A landscape with many valleys, sampled at points; each row gives a point and its height.
From any point a ball rolls to the lowest of the 4 points nearest to it. It stops when none of these is lower. Distance is the straight distance between rows; heights are no part of it.
Q198: [ 4.03 -2.54 -0.68 -2.52 -0.02 -2.98 -1.40  3.00  2.54  1.52 -2.62  2.30
 -2.38 -1.56  0.45  0.32 -1.15  3.03 -1.30  1.38  2.35  2.25 -0.19]  (h 1.63)
Q284: [ 1.12 -1.95  1.59 -3.10 -1.50 -0.96 -0.46 -1.00 -0.21  1.21 -2.94 -0.24
 -0.27  0.01 -0.06 -0.96  1.57  0.92 -0.49 -0.39 -0.75  0.40 -1.19]  (h 3.91)
Q186: [-3.04  1.65  1.25 -3.65  0.73 -0.70 -1.79 -2.93  0.46 -0.98 -1.97  3.17
 -0.70  0.93  0.63  2.42 -0.39 -1.19 -3.25 -4.41  0.47  2.90  0.38]  (h 2.37)
Q91: [ 3.04 -1.14  1.74 -1.42  0.10 -4.29  0.13  5.15  4.01  1.19 -0.62 -0.88
  1.77 -1.92  0.63 -2.29 -0.13 -0.69  2.64  2.82  1.86  0.76 -2.53]  (h 4.98)
Q64: [-4.22  2.64  0.24 -2.35  1.07  0.69 -0.63 -2.10  1.57  0.99  0.90  1.09
  0.06  0.39  1.99  0.03  1.26 -0.68  0.19 -3.76 -0.56 -0.52  0.36]  (h 0.68)
Q493: [ 1.50 -4.29  0.71 -0.70 -3.73 -0.91  2.94 -2.23 -2.83  0.39 -2.30  0.19
 -1.53  0.21 -0.14 -0.82  1.20  2.36  0.17  0.22 -0.63 -2.01  0.99]  (h 5.13)
Q243: [ 1.11  0.85  1.78 -0.35  0.83 -2.08 -3.58  2.03  2.85  0.10  0.44 -1.25
  0.74 -1.87  4.19 -1.21  0.90 -0.11 -1.07 -3.39  0.06  1.23 -1.26]  (h 1.73)
Q373: [-0.23 -0.07  0.84 -4.77 -1.53 -1.74  3.42 -2.01  1.52  0.21 -0.33 -0.82
 -0.26  1.35 -2.81  2.34 -0.29  1.38  1.26  2.86  2.43  0.12  1.03]  (h 2.95)
Q667: [-1.52  1.59 -1.51  1.81  3.81 -3.81 -3.65  2.71 -0.40  1.99  0.59 -0.31
 -0.89 -0.75  1.52  0.22  0.07 -3.43 -1.55 -0.38 -4.40 -0.41 -1.34]  (h 5.25)
Q455: [-2.90 -1.37  1.38  0.26 -3.42  0.97  1.43 -3.81  0.89  0.21  1.68 -1.94
 -0.41  1.28  1.17 -0.82  1.32 -1.63  2.75 -6.59 -1.08 -0.90  0.67]  (h 7.58)
Q45: [-1.21 -2.73  1.43 -2.08  1.07 -1.10 -1.02 -1.44 -1.24  1.77  0.29 -0.61
 -2.75 -1.02 -0.45 -1.34  1.65  1.76 -4.28 -1.63 -3.97 -1.14 -1.02]  (h 4.68)
Q606: [-0.30 -0.41  0.42 -0.20  0.17 -0.67  2.25 -1.11  0.76 -2.94 -0.55  0.51
  1.23  0.41  0.95 -0.66  0.51  0.89  2.64 -4.66  0.65 -1.55  2.36]  (h 4.39)
Q40: [ 0.52  1.40  0.67 -1.38  3.89 -2.76 -3.82 -1.34 -0.59  0.05  0.28  2.02
 -1.49 -0.79  1.58  1.15  0.29  0.70 -3.48 -1.79 -1.50  1.39 -1.03]  (h 3.72)
Q46: [-2.37 -0.76  1.38  0.26 -1.03  1.62  0.29 -1.30  1.14  0.58  1.88 -3.05
 -1.46 -1.54 -2.07 -2.81  2.16  2.29  0.96  1.29 -1.48 -0.69 -0.61]  (h 5.28)
Q556: [-1.46  1.02 -0.15  1.39 -2.01  2.06  1.55 -3.30 -1.44 -0.05  1.29 -1.15
  0.30  0.06 -1.45 -0.38  1.67  1.49  1.72 -0.05 -0.60 -1.99  0.84]  (h 5.20)
Q435: [-0.55 -4.02  2.65 -2.90 -1.43 -0.22  2.77 -2.01  0.05  0.40 -1.50 -1.85
 -2.13  0.12 -2.29 -1.05  1.10  2.60  2.22  0.68  0.26 -0.97  1.33]  (h 6.30)
Q26: [-0.61  2.22 -1.66  3.24  2.46  3.75 -0.81  2.11  0.80  0.27  1.53  0.64
  2.53 -0.29  0.97  3.29  0.65 -1.50  2.39 -2.98  2.61 -1.11  2.43]  (h 4.26)
Q834: [-1.83 -0.87  1.23  0.09  0.12  0.01  2.52 -1.85 -1.03 -0.05  0.96 -0.37
  0.63  0.15 -2.19 -0.17  1.51 -0.04  0.25  1.96  0.81 -1.62 -0.17]  (h 3.61)
Q337: [ 0.91  1.76 -4.32  1.93  1.54  4.44 -1.69  4.02 -2.18 -0.88  0.21  1.57
 -0.56  4.43 -1.03  1.39 -2.96  1.05 -2.73  0.15  0.36  0.32 -3.29]  (h 2.74)
Q566: [ 2.01 -0.22 -0.18  3.43  2.03 -0.59 -2.96  1.91 -1.21  0.03 -0.27 -0.64
 -2.54 -2.08  2.10 -1.92  1.29  0.13 -1.90 -1.48 -3.79 -1.42  0.68]  (h 0.63)
Q697: [ 0.45 -3.07  0.62  0.87 -3.63  1.47  0.32 -0.88 -1.68 -0.96 -1.47  2.11
 -0.30  0.66 -0.84 -1.72  0.22  2.02 -2.20  3.30  0.05 -0.09 -0.30]  (h 4.53)
Q83: [-2.31  2.12  2.38 -1.77  0.55 -0.34  2.07 -2.21  2.19 -1.56 -2.09  2.68
  1.17  0.83  2.17  3.11 -1.62 -1.97  1.56 -0.97  2.19  1.22  1.81]  (h 1.24)
Q744: [-1.84  1.09  2.29  1.39  0.98  1.83 -1.22 -0.83  2.92  0.14  1.87 -3.14
  0.92 -2.67  0.94 -1.63  2.72 -0.88  1.13 -4.09  1.65  1.33 -1.15]  (h 4.52)
Q669: [ 2.82  1.58 -3.09  3.41  3.63  3.42 -2.22  6.22 -1.68 -2.67  0.36  0.83
  1.11  1.97  1.16  4.38 -1.79 -0.08 -2.86 -0.70 -0.01  0.65  1.62]  (h 3.17)
Q112: [-1.24 -0.80  1.35 -2.12 -3.91  1.15  0.81 -1.34  2.36 -0.24 -1.90 -2.42
  0.94 -0.07  1.34 -3.15  0.61  0.10  2.43 -4.39  2.80  1.83  0.80]  (h 0.97)
Q977: [-2.83  1.43  0.17 -2.90  0.16 -0.06 -1.34 -0.49  0.45  1.32  3.05  0.33
 -1.13 -0.18  0.51 -1.97  2.88  0.34 -0.19 -1.91 -0.86 -0.65 -0.53]  (h 2.36)
Q117: [-0.63  0.98  1.90 -3.12  0.02 -0.91 -2.20 -1.87  2.37 -2.69 -2.79  0.93
  0.96  1.32  4.35 -0.52  0.51 -0.61 -0.46 -4.50  1.66  1.81  4.12]  (h 2.76)
Q554: [ 2.54 -1.04  2.21 -1.50 -0.89 -0.90 -0.75  1.72  2.66  2.41  0.87 -2.17
  0.02 -2.10  0.28 -3.56 -0.03  0.24  2.27 -0.43 -0.55 -0.17 -0.85]  (h 2.97)
Q884: [-1.98 -0.78  1.67 -1.26 -0.51  0.01  4.27 -2.12  0.07 -0.02 -0.32 -0.28
  0.38  0.52 -1.94  2.94 -0.10 -0.65  2.06  0.83  2.04 -0.77  0.72]  (h 3.60)
Q53: [-4.48  2.30 -1.73 -1.75  0.36  0.83  2.34 -3.70 -1.38  1.29  1.69 -1.66
 -0.53  0.83 -0.76 -0.17 -0.34 -0.01  0.99 -0.61 -0.17 -3.02  0.76]  (h 5.34)
Q369: [ 4.21 -0.81 -2.06  4.17 -1.04  1.53 -1.21  4.14 -3.08 -1.18  0.28  2.46
  0.52  1.55  2.29  1.42 -1.16  1.06  0.17  3.58  1.52  1.64 -0.24]  (h 4.01)
Q842: [-3.12  0.70 -1.24  1.55 -3.20 -1.09  1.03  1.00 -0.58  1.79  2.17  0.48
  0.35  3.75 -2.15 -1.79 -0.51 -2.26 -0.59  5.78 -1.68 -0.77 -3.44]  (h 4.70)
Q815: [-1.29 -1.02  0.52 -2.02 -2.11  1.43  3.90 -4.05 -3.81 -0.70 -0.43 -1.11
 -0.54  0.99 -4.23  0.60  0.40  0.34  0.03  2.13 -0.85 -2.88  2.46]  (h 5.12)
Q869: [-1.25 -0.90  0.36 -0.57  0.84 -3.56 -0.46  0.29  0.39  1.07  1.17 -0.33
 -1.18  0.83 -1.33  1.03 -1.25  0.37 -1.54  5.24 -1.59  1.32 -0.93]  (h 3.70)
Q100: [-0.53 -0.26  0.53  2.84 -0.91 -2.29 -0.82 -0.36 -0.23  1.70  0.84 -2.57
 -2.04  1.27 -1.54 -2.46  0.46 -1.34  1.42  3.25 -2.65 -0.33 -0.85]  (h 3.00)
Q840: [-1.24  1.22 -0.23  4.96  0.98  0.13 -3.94 -0.19 -2.16  2.12  1.82 -0.54
  0.52  0.80  0.04 -2.30 -0.11 -1.81 -1.90  1.28 -5.39 -1.45 -0.27]  (h 1.22)
Q742: [ 1.07 -0.49  1.43 -0.47 -0.20  0.49  0.52 -3.02 -1.60 -1.54 -1.29 -0.43
 -1.98 -1.21 -0.50 -2.23  3.80  2.84  0.86 -2.97 -0.80 -1.97  1.43]  (h 5.54)
Q187: [-0.43  2.02 -3.31  4.07  0.08  4.64 -1.44 -1.68 -2.20 -0.81  2.54 -2.45
  0.05  1.90 -2.90  2.37 -0.26 -1.11 -2.70  0.17 -0.29 -1.69 -0.22]  (h 3.50)
Q362: [-3.85  0.68 -1.63  0.67  0.47  5.12  2.05 -2.53 -1.27 -0.14  2.07 -1.52
 -0.26 -0.35 -2.46  2.69  0.61 -1.31  2.33  0.92 -2.84 -3.60  1.37]  (h 6.41)
Q870: [-1.04 -3.91  0.91 -5.72 -2.41 -0.98  0.04 -1.06  2.06  1.62 -0.34  0.36
 -1.98 -1.85  0.18 -2.48  2.16  2.66 -0.22  0.59 -0.83 -1.09 -1.23]  (h 5.26)
Q796: [-0.08  1.62 -1.20  1.15  1.70  2.30  0.66 -0.96 -0.58 -0.54  0.60 -1.54
  0.01  0.89 -2.94  2.27 -0.14 -0.53 -1.31  2.87 -0.05 -1.87 -0.64]  (h 2.38)
Q534: [ 2.98 -2.63  0.77  5.69 -1.48  1.84 -2.45  0.92 -3.02 -0.26 -0.40  0.97
 -0.17  0.13  1.48 -0.03  0.21  0.53  0.08 -0.02 -1.44 -1.36  0.85]  (h 3.05)
Q99: [-0.01  1.08  0.40 -2.38 -0.37 -3.12  5.23 -1.81 -0.72 -2.16 -0.74  2.24
  1.17  3.26 -1.70  2.27 -1.65  0.88  1.31  1.42  2.11  2.62  0.65]  (h 1.85)
Q181: [ 1.54 -0.61 -1.88  3.90  1.16  3.01 -1.56  2.31 -1.42 -1.65  1.66 -1.47
  0.16  1.00  1.16  0.48  0.95 -1.31  0.06 -0.15 -1.36 -1.37  0.56]  (h 4.24)
Q294: [-2.87  2.34  0.54 -1.44  2.87 -2.46 -2.49  1.03  0.61  0.83  1.85  0.95
  0.80 -1.02  0.36 -0.76  0.10 -0.27 -0.41  0.09 -0.92  0.36 -2.30]  (h 3.14)
Q165: [-2.64  2.30 -1.99  3.61  1.15 -0.54 -1.97  2.26 -0.10  1.25  0.69 -2.31
 -0.46  1.26 -0.84  0.91 -1.24 -1.99 -0.86  2.11 -2.02  0.30 -2.04]  (h 3.73)
Q39: [-1.21 -0.56  1.21 -5.20 -1.35 -1.37  0.37 -2.78  2.39  0.84 -2.34  0.46
 -0.32 -1.88 -1.59 -0.28  0.18  2.52  0.11  0.25  1.73 -0.17  0.82]  (h 4.37)
Q71: [-0.48 -1.34  2.66 -2.95 -1.19 -0.02 -0.85 -2.12  1.60 -0.33 -1.13 -0.22
 -0.95 -0.49  3.40 -3.01  1.28 -1.15  0.08 -7.13  0.37 -0.39 -0.87]  (h 5.94)
Q871: [ 1.18  1.11 -0.46  1.31  1.99 -2.84 -1.08  4.44 -0.24 -0.63 -1.29  0.46
 -1.92 -2.41  2.63 -0.33 -1.40 -3.16 -0.50  3.93 -0.82  1.40 -0.86]  (h 3.24)
Q568: [-3.06  1.12 -1.50 -2.01 -1.53  0.96  2.67 -3.09 -2.77  0.52  1.58 -1.00
  0.06  2.20 -2.17  3.14  0.28  0.12 -0.44  1.27 -0.25 -2.70  0.87]  (h 4.54)
Q937: [ 0.24  2.17 -0.70  1.52  1.46 -1.71 -1.22  1.54  2.90 -0.30  1.60  1.25
  0.84 -2.54  2.37  0.37 -0.91 -2.35 -0.40  1.69  1.11 -0.61 -1.86]  (h 2.35)
Q590: [ 0.57 -0.43  0.96 -2.57 -1.02 -0.07  1.36 -1.50  0.16 -0.73 -1.66  0.90
  0.80 -1.13  0.89 -0.69  1.44  0.70 -1.08 -2.10  2.84  0.73  0.05]  (h 4.40)
Q466: [-0.80 -0.92 -0.72  2.54 -2.00 -1.95 -2.20  0.79 -0.98  0.90 -0.61  0.66
 -0.04 -0.27  1.63 -2.94 -3.50 -2.21 -0.30  4.38 -2.22 -1.33 -1.15]  (h 1.95)
Q859: [-0.07 -1.73  3.28 -4.87 -1.25  0.32  1.09 -4.18 -0.58  0.52  0.24 -0.47
 -1.43 -0.23 -0.89 -5.17  3.30  1.09 -0.20 -4.94  0.31 -1.21 -0.73]  (h 6.66)
Q35: [ 0.33 -0.32  1.83 -0.09  0.52 -1.05 -0.58  0.66  2.12  2.55  2.15 -3.35
  1.87 -2.03 -1.61 -1.33  2.30  0.47  1.02 -0.80  1.44  0.78 -1.94]  (h 3.45)
Q559: [-1.55  2.04  0.28 -0.84  1.48 -1.30 -4.55 -1.51 -0.73  1.22  0.05  0.99
 -2.16 -0.60 -0.25 -0.46 -0.65  1.29 -2.77 -4.74 -1.19  0.54 -0.12]  (h 4.06)
Q368: [ 0.29 -0.79  4.17 -1.47 -1.80 -0.30  2.67 -1.33  1.50  1.31  0.50 -4.42
  0.19 -1.34 -1.99 -0.24  0.98  1.55  3.07 -0.91  0.87 -1.48  1.47]  (h 7.60)
Q28: [ 2.91  0.33 -2.58 -1.18  1.14  0.54  4.81 -1.74 -1.16 -1.78 -3.18  3.84
  0.96  1.90  1.17  4.23 -2.60  1.17 -1.34 -0.62  1.10  1.32  2.77]  (h 1.88)
Q454: [-3.78  1.82  1.97 -2.93  1.34 -0.64  0.04 -2.14  3.20 -2.32  0.18  1.59
  0.47  0.19  2.30  0.19  0.18 -2.08 -1.04 -1.62  4.47  1.89  0.20]  (h 1.96)
Q5: [ 2.59 -0.47 -1.00 -0.65  0.93 -0.47  2.59  0.15 -0.27 -0.48  0.19  1.92
  0.11 -0.79 -0.41  1.50 -2.09  2.61 -1.00  5.33  2.75  1.52  0.33]  (h 3.75)
Q849: [-3.26 -0.74  1.48 -0.25  2.15 -1.83 -0.95 -0.15  2.39  2.35  3.61 -0.16
  0.46 -3.29 -1.12 -1.75  1.66 -0.73 -0.24 -1.65 -1.40 -0.87 -1.13]  (h 3.47)
Q458: [ 2.53 -2.01  0.20  0.77 -2.59  0.85 -0.08  2.46  0.62  0.81 -1.48 -1.19
 -1.27 -1.04 -0.55 -3.83  0.52  2.09  1.57  1.04 -4.57  0.01  1.27]  (h 4.87)
Q427: [ 4.50 -3.09 -0.97  2.41 -0.33 -0.22 -1.08  1.56  0.29 -0.48 -0.38  0.28
  1.58 -2.05 -0.01  0.31 -0.24  0.18  1.86  1.31 -0.34  2.21  0.47]  (h 3.59)
Q54: [ 0.46  0.20 -0.86  2.48 -0.26  1.65  0.18  0.28 -2.00  1.39  2.29  1.00
 -0.05  0.53 -0.64 -2.03 -0.16 -0.80 -3.08  0.44 -1.73 -1.20 -1.51]  (h 3.76)
Q134: [ 2.60 -0.40 -0.06  0.66  0.79 -1.45  0.89  1.00 -1.03 -1.58 -1.14 -0.24
  1.87  0.12  0.49  1.50 -0.40  3.16 -0.04  0.14  4.13  1.30  1.43]  (h 2.93)
Q436: [ 0.74  0.74 -1.89  0.18 -0.81 -1.01 -2.96  3.88 -0.22 -1.23 -2.10  1.58
 -1.72  0.36  1.50  0.74 -3.32 -0.89 -0.96  4.22 -1.65  0.75 -2.90]  (h 2.99)
Q211: [-2.78  3.47 -2.44  1.92 -0.77  3.43 -1.12 -1.19 -2.34  1.52  3.31 -1.59
  0.03  1.22 -2.57 -1.60  1.14 -2.61 -1.73  1.20 -2.73  0.28 -0.85]  (h 4.34)
Q203: [-1.48  0.64  1.17  0.62  1.60  1.76 -2.40 -0.76  0.26  1.70  3.65 -1.36
 -1.03 -1.25 -0.03 -2.24  0.41  0.87 -0.48 -2.40 -2.88 -1.91 -0.59]  (h 3.78)
Q426: [ 2.94 -1.86 -1.19  2.44 -1.88 -2.54 -0.13  3.92  1.42  0.96 -0.29 -1.03
  1.61 -1.79 -1.12 -0.80  0.04  0.93  1.98  4.00  1.56  0.91 -0.09]  (h 4.31)
Q2: [-1.58  0.44  0.99 -2.24  1.87 -0.40  2.00 -1.91 -0.90 -1.03 -1.38  1.09
  1.25  1.41 -0.60  1.79 -2.63 -0.81 -0.45 -0.64 -2.03 -0.75  1.45]  (h 2.45)
Q235: [-3.87  0.11  1.00 -3.64 -1.51 -1.61  1.02 -2.36  0.16  0.06  3.09 -1.70
 -1.59  0.00 -0.19 -1.21  1.90  0.12  3.10 -5.27 -0.47 -1.10  0.07]  (h 0.50)
Q726: [ 0.98 -0.59 -2.43  5.29 -2.82 -0.35 -0.60  2.01  1.25  1.28 -0.29 -0.22
 -0.88  1.31 -1.16 -2.28 -1.64 -1.57  5.10  4.68 -0.36 -1.22 -0.96]  (h 1.84)
Q877: [ 3.68 -1.22 -0.38 -2.64 -1.03 -3.22 -3.33  0.93  1.99  1.27 -2.48  0.60
 -0.37 -2.06  3.28  0.37  0.18  1.62 -1.12 -3.35  2.87  2.24  0.46]  (h 0.53)
Q226: [-1.30  2.66  1.75 -0.25  2.18 -0.56  0.98  0.39  2.46 -1.61  1.24  0.50
  1.20 -1.36  0.65  1.60  1.24 -1.51  1.63 -1.65  4.77  1.21  0.50]  (h 3.80)
Q846: [-2.78  3.52 -0.79  0.63  2.90  0.67 -2.08 -1.13  1.17  0.47  1.98  0.58
  2.69 -1.01  1.08  0.44 -0.54 -1.42 -2.32 -2.03  1.08  0.64 -2.42]  (h 2.29)
Q591: [ 0.12 -1.02 -0.30 -1.03  1.63  0.65 -0.17 -0.88 -0.62 -1.51 -2.14  0.27
  1.97  1.36  1.96  1.06 -1.15 -0.28  3.25 -3.46  0.55 -0.39  3.19]  (h 0.46)
Q248: [ 0.05 -3.21  0.13 -0.34 -2.80  0.47  3.11  1.81  2.25  3.30  0.57 -4.10
 -1.96 -0.51 -3.76 -3.05  1.25  0.30  2.51  2.42 -1.28 -0.46  0.86]  (h 5.74)
Q343: [ 1.18 -1.35  0.84  0.01 -0.02 -3.14 -2.81  2.48 -1.08  1.36 -2.45  0.82
 -3.15 -0.43  1.15 -1.00 -0.49 -0.63 -0.98  2.66 -1.55 -0.20 -2.66]  (h 2.90)
Q558: [ 1.94  0.83  0.06  0.81 -1.73  0.29 -1.41  2.34 -1.05  0.28 -0.43  0.73
  0.08 -0.10 -0.93 -0.44 -2.19 -2.33 -2.27  5.13  0.32  1.34 -1.75]  (h 2.65)
Q672: [-0.42  3.65 -0.41  1.24  3.59 -0.82 -3.17  3.90  0.91  0.88  1.77  2.82
  0.19 -0.38  0.28  1.21 -2.48 -0.54 -3.61  1.83 -1.03  0.03 -1.70]  (h 3.92)
Q617: [-1.76  0.85 -0.98  2.73  1.16  2.29  2.21 -1.68  0.09  0.76  3.57 -4.60
  0.92 -1.88 -1.64 -0.66  1.69 -0.89  1.68 -0.24  0.44 -0.68  1.92]  (h 6.59)
Q393: [ 0.98  2.46 -1.70 -0.26  3.45  4.44 -1.06 -0.03 -2.09  0.90 -1.86  2.41
  0.15  2.23 -2.13  2.85 -2.27  1.36 -3.21 -0.24 -2.10  1.56 -2.14]  (h 2.73)
Q333: [ 0.97 -2.86  2.25 -1.95 -1.29 -0.49  1.53  0.25  3.79 -0.77 -3.04 -1.27
  1.88 -1.75 -0.88  1.26  1.29  1.14  3.82 -0.18  6.06  0.57 -1.07]  (h 6.44)
Q895: [ 1.94  1.20 -0.50  1.77  0.64 -1.48  1.57  1.76  1.62 -1.25  0.99 -0.26
  2.70 -1.69  0.85  2.58 -0.59  0.06  0.87  4.26  4.97  1.71  1.22]  (h 1.23)
Q240: [ 1.52 -0.08  0.60 -2.74  1.28 -0.10  0.11 -1.39 -2.16 -1.26 -4.26  2.20
  1.23  1.05  1.08  2.06 -2.09 -0.02 -1.50 -1.09  0.83  2.16  1.69]  (h 2.13)
Q51: [-2.21  3.16 -1.33 -2.35  2.53  2.32  0.15 -0.05 -1.10 -1.22 -1.31  1.24
  0.81  2.42 -1.08  3.88 -2.64 -0.03 -0.12 -0.67  2.74 -0.61  0.16]  (h 0.58)
Q425: [-3.16 -0.19 -0.86  0.46 -0.49  3.36  3.53 -2.60 -1.29 -1.77  2.64 -2.41
  0.80 -0.04  0.68  1.95  1.63  0.25  2.02 -2.82 -2.60 -3.14  3.83]  (h 7.25)
Q957: [ 0.53 -0.80 -0.95  3.78 -2.61  0.91 -0.62  1.50 -2.29 -0.55 -0.01  4.03
  0.43  3.00  0.83 -2.72 -1.06 -0.98  2.27  2.46 -2.83 -1.48 -0.22]  (h 0.85)
Q536: [ 4.54 -1.93  0.01 -0.90 -3.68 -1.43 -0.41  0.53 -0.77  3.59 -1.29  2.83
 -1.24  1.03 -1.13 -2.89  0.25  1.89 -1.92  2.40 -3.03  0.75 -0.80]  (h 5.42)
Q594: [ 1.64 -0.42  2.42 -0.20  1.17 -1.03 -1.58 -1.75 -0.06 -0.59 -1.56  0.87
 -0.67 -1.52 -0.05 -1.15  2.57  1.15 -0.80 -3.37  0.00 -0.11  0.10]  (h 4.67)
Q863: [ 1.39 -2.55  0.43 -0.93 -2.69  0.17 -0.07  0.48  2.96  2.44 -1.54 -3.67
  0.20 -3.26 -0.49 -4.03  0.51  1.74  0.28 -1.95 -1.75  0.25 -1.77]  (h 3.82)
Q429: [ 3.11 -2.43 -1.22  2.61 -2.43 -0.08  0.76  3.86 -0.06 -0.07 -0.04 -1.09
  1.24 -0.31  0.85 -1.01  0.85  0.48  2.88  3.22  0.13  0.47  1.51]  (h 3.46)
Q444: [ 0.63  1.62 -1.63  0.45  0.43 -5.17 -1.31  3.28  1.93 -1.86 -2.43  3.16
 -3.05 -0.64  2.60  0.65 -5.47 -0.97  0.38  5.36 -0.01  1.82 -1.66]  (h 3.25)
Q515: [ 0.26  2.65 -1.96  1.51  2.03  4.41 -1.46  4.18 -1.15 -1.82  0.01  0.46
  1.92  2.07  0.26  4.70 -2.00  0.08 -3.09  1.32  1.77  0.05 -2.46]  (h 2.31)
Q988: [ 1.33 -1.58  0.09 -1.70 -1.22 -1.59  1.11  1.44  5.51  3.27  1.84 -2.41
 -0.44 -0.96 -1.41 -3.45  0.10  0.41  3.25  1.42  0.41  0.83 -0.84]  (h 4.51)
Q48: [ 0.66  0.69 -0.71 -0.14  3.03 -0.38  0.45 -1.18 -0.74 -1.62 -3.85  3.07
 -0.20  0.24  1.67  4.20 -1.72  1.41 -0.19 -3.00  0.74  2.03  1.68]  (h 2.07)
Q887: [ 0.23 -2.80  2.36  0.66 -0.98 -2.36 -2.05  0.34  0.86  2.73  0.44 -2.33
 -0.63 -2.53  0.18 -3.44  0.27 -0.21  0.82 -3.13 -0.94  0.67 -3.30]  (h 0.77)
Q272: [ 2.10  2.01 -0.94  3.32  3.70 -1.04 -1.39  1.30  0.98 -1.67  0.65  2.29
  1.02 -1.40  2.57  0.51  2.19  0.82  0.87 -2.16 -0.62  0.45  1.87]  (h 4.14)
Q659: [-2.40  0.76  1.78 -1.52 -0.11  1.02  3.66 -3.33  2.03 -0.30  0.43  0.33
  1.73  1.99 -0.51  0.62  1.51 -1.74  1.04 -1.48 -0.25 -0.32  2.43]  (h 1.33)
Q52: [ 0.30 -0.03  1.05  2.04  1.42 -1.61 -2.50  3.41  2.62 -1.11  1.24 -1.31
 -0.53 -2.20  2.18  0.01  0.10 -1.71  1.57 -0.35 -0.49  1.15 -2.34]  (h 1.25)
Q909: [-0.60 -1.13 -1.77  0.93 -0.96  2.90  2.34 -0.94 -4.02 -1.46 -0.35  1.90
  0.17  4.54 -2.38 -0.03 -1.44  2.26 -2.60  2.14 -0.07 -0.61  0.23]  (h 5.30)
Q367: [ 0.53 -0.79  0.55  4.77  0.93  1.07 -1.18  1.71 -0.95 -0.12  2.89 -2.58
 -0.10  0.01  1.45 -1.23  1.46 -1.58  0.40 -1.40 -3.70  0.08  1.58]  (h 2.98)
Q449: [-2.27  1.37 -3.67  1.34 -0.59  5.36 -1.11 -3.15 -4.20  0.25 -0.11 -3.03
 -0.65  1.26 -1.79  0.33  0.10 -0.19 -2.97 -0.77 -1.82 -2.97  1.80]  (h 4.38)
Q289: [ 1.60 -0.18 -0.52  2.92  0.53 -0.41 -1.47  1.99  1.19 -1.38  0.62 -1.00
  0.73 -0.99 -0.19  2.30 -0.89 -2.24 -0.16  3.20  1.26  0.54 -1.61]  (h 2.59)
Q87: [ 1.59 -2.61  0.50 -2.42 -0.51 -1.15  4.04 -0.26  0.14 -1.98 -1.98  1.98
  1.71  0.18  0.28  2.94 -1.26  0.53  0.61 -1.36  5.65  1.27  2.79]  (h 3.21)
Q421: [ 2.30  2.68 -0.41  1.57  3.25 -3.01 -4.26  0.21  1.84 -0.16  0.04  2.29
  0.52 -2.06  3.35 -0.59  1.23 -0.18 -1.21 -2.66  0.58  2.74 -0.57]  (h 2.91)
Q915: [-0.64  0.20  0.92 -4.84  0.09 -0.41 -0.92 -3.33 -2.53  0.36 -0.95  2.14
 -1.50  0.81 -0.78 -0.66 -0.29 -0.59 -1.33 -1.96 -1.29  0.40  0.45]  (h 3.01)
Q745: [ 0.40  1.00 -1.22  0.62  2.01  1.71  0.61 -0.45 -1.22 -1.42  0.89  1.43
  1.30  0.25  0.54  1.65 -0.49  1.06 -0.37  0.47  1.24  0.18  0.10]  (h 1.47)
Q843: [-1.46 -1.02  0.75 -2.48 -0.40  0.09  4.19 -3.02 -1.90 -0.49 -0.54  1.14
 -0.66  2.28 -0.66  1.80  0.64 -0.33  0.39 -0.50 -1.64 -1.07  3.07]  (h 3.29)
Q480: [ 1.20  0.08 -1.14  2.15 -2.13  0.11  2.13  2.97 -1.45 -2.22 -0.12 -0.88
  0.69  1.23 -1.66  1.70  0.58 -0.46 -0.10  4.11  1.81  0.74 -1.07]  (h 3.20)
Q73: [-0.02  0.53 -0.95  4.76 -1.64  2.55  0.65  1.77 -1.38  0.39  3.07 -0.40
  1.17  2.89 -2.06 -1.55  0.38 -3.80 -0.51  1.78 -0.77 -0.71 -1.57]  (h 4.41)
Q791: [-0.64  0.50 -1.53 -2.56  1.05  0.76  4.84  0.16  0.11 -2.33 -2.52  0.75
  1.22  2.98 -1.29  4.17 -1.32 -1.64  0.90 -0.85  1.36  0.93  2.72]  (h 1.29)
Q907: [ 4.14  1.73 -3.85  1.33  0.89  0.86  0.48  2.06 -2.54 -2.25 -0.60  2.12
 -1.05 -0.59  0.98  4.24 -2.50  0.10 -2.43  1.80  2.86  2.21  0.48]  (h 3.74)
Q747: [ 2.90  0.23 -2.48  0.72 -2.48  1.08  2.14  0.04 -4.40 -1.03 -1.48  1.61
  0.04 -0.24 -0.03  1.73 -1.66  1.61 -1.74  4.12  1.13  0.45 -0.21]  (h 3.58)
Q578: [ 0.99 -3.06  2.81 -3.40 -1.68 -0.11 -0.70 -1.17  1.55  0.08 -1.43 -1.13
  0.36 -1.85  0.82 -2.90  0.75  0.94  2.66 -3.16  1.32 -0.47 -0.68]  (h 4.85)

Where does a ball stop that starts at each point below?
Q449 -> Q51
Q697 -> Q52
Q617 -> Q51
Q556 -> Q51

Call two points neighbours if one is among the 4 nearest of the other. Go from one point of each pair to the other, from neighbour to neighbour, staying as low as possible. Name the highest point that can't be avoided.
Q659 / Q895 -> Q289
Q51 / Q52 -> Q937
Q957 / Q877 -> Q558
Q51 / Q591 -> Q48
Q52 / Q877 -> Q243
